Each row is a point on a landscape with many valleys, with its height.
From any point a ball rolls to the lowest of the 4 points nearest to it. It stops when none of these is lower. Distance is the straight distance between rows; heights are no part of it.
q672 (h 17.9): [126 134 117  77 131 112 162 158 130 200  66 133 118]
q426 (h 68.1): [ 93  99  47 173 133 134  99  76  67 153 165 105 109]
q334 (h 42.5): [140 126 107 184 108 122  92  97  99  84 186 131  98]
q748 (h 23.6): [ 81 140  85  97 114 151 142 119 105 154  63  84 143]
q674 (h 52.4): [114 148 129 137 108 139 102 116 119  98 125 108 133]
q295 (h 10.4): [ 94 145  96  81 126 138 153 132 122 172  70  93 128]
q614 (h 40.3): [127 146 161 112 136 120 139 142 165 122 133 132 134]
q781 (h 66.6): [106 133  86 140 107 141 101 103  91 115 106 106 145]
q353 (h 54.5): [133 141 154  93 142 114 158 145 157 146 116 140 130]
q251 (h 43.2): [117 150 125  82 136 122 153 142 139 165  90 117 122]
q182 (h 23.9): [146 125 116 195 117 116  95  91  96  81 201 131  88]
q355 (h 45.7): [122 151 146 135 113 130 112 120 140  90 137 115 139]
q158 (h 35.0): [107 158 116 105 115 139 131 118 123 126 100 104 137]
q835 (h 38.9): [ 91 144  85 105 112 155 128 115 103 138  82  94 143]
q760 (h 38.2): [129 140 177 133 126 126 115 133 160  86 151 124 133]
q992 (h 39.5): [149 124 157  96 154 111 162 165 167 157 122 162 132]
q812 (h 58.1): [114 140 107 137 107 137 104 111 106 110 116 112 134]
q12 (h 16.5): [151 128 148 184 113 126  93 110 131  52 183 140 110]
q827 (h 53.0): [125 121  90 180 123 126  92  80  82 108 192 121 100]
q612 (h 76.7): [154 116 147  87 143 102 166 177 137 186  95 166 131]
q606 (h 43.4): [138 132 187 158 129 133 110 123 180  66 165 134 135]
q89 (h 54.6): [133 137 133  78 134 110 159 160 136 184  86 135 122]
q948 (h 76.2): [100 125  73 138 104 146 106 100  82 126  95  99 143]
q166 (h 68.9): [121 126  96 165 106 136  92 101  84 105 149 117 117]
q436 (h 3.0): [154 120 143 206 118 116  95 102 125  56 201 133  96]
q500 (h 14.2): [127 132 111  72 128 116 172 161 126 211  51 133 121]
q287 (h 14.4): [165 110 179 107 169 120 161 169 178 138 143 177 139]
q215 (h 63.4): [116 107  73 171 118 129  92  78  76 123 175 114 101]
q505 (h 26.3): [194  83 185 113 165 129 165 194 141 155 114 204 153]
q412 (h 46.5): [132 140 154 153 112 126 100 116 142  75 149 122 137]
q164 (h 27.6): [161 105 186 121 173 126 153 167 196 128 157 168 139]
q529 (h 0.9): [114 137  95  70 127 132 172 149 124 198  59 112 118]
q820 (h 58.9): [107 139  98 123 107 145 113 111 102 121  98 100 138]
q761 (h 70.3): [ 87  95  49 180 139 133 102  63  72 170 172  88 110]
q270 (h 3.7): [175 101 171 103 151 113 167 182 154 165 113 180 139]
q688 (h 37.3): [139 120 192 131 155 129 131 141 197  94 175 139 140]
q326 (h 27.3): [143 122 177 110 160 121 148 153 186 124 153 146 135]
q357 (h 32.6): [109 153 123  89 129 130 147 135 137 146  99 113 128]
q6 (h 82.0): [ 91 113  58 144  99 148 108 101  68 139  98 100 150]
q125 (h 9.7): [189  82 184 115 177 127 161 178 171 136 133 202 151]
q494 (h 36.8): [113 160 135  96 122 129 134 132 141 135 107 114 136]
q329 (h 22.1): [104 150 116  95 119 138 146 126 121 146  90 103 132]
q953 (h 33.5): [128 134 187 125 142 121 133 139 187 100 155 131 139]
q846 (h 47.1): [116 149 144 120 111 132 122 125 137 115 120 108 140]
q915 (h 42.6): [135 135 138 161 105 127  96 111 123  75 156 121 123]
q87 (h 22.5): [176  96 168 111 152 114 167 194 136 175  91 184 141]
q278 (h 14.0): [145 122 123 196 118 119  97  89 111  71 208 139  90]
q29 (h 69.0): [112 112  67 158 113 137  96  95  71 124 132 111 122]

For each start below, name the point where the ball stops.
q827 -> q436
q251 -> q529
q357 -> q529
q334 -> q436
q915 -> q436
q287 -> q270
q164 -> q270
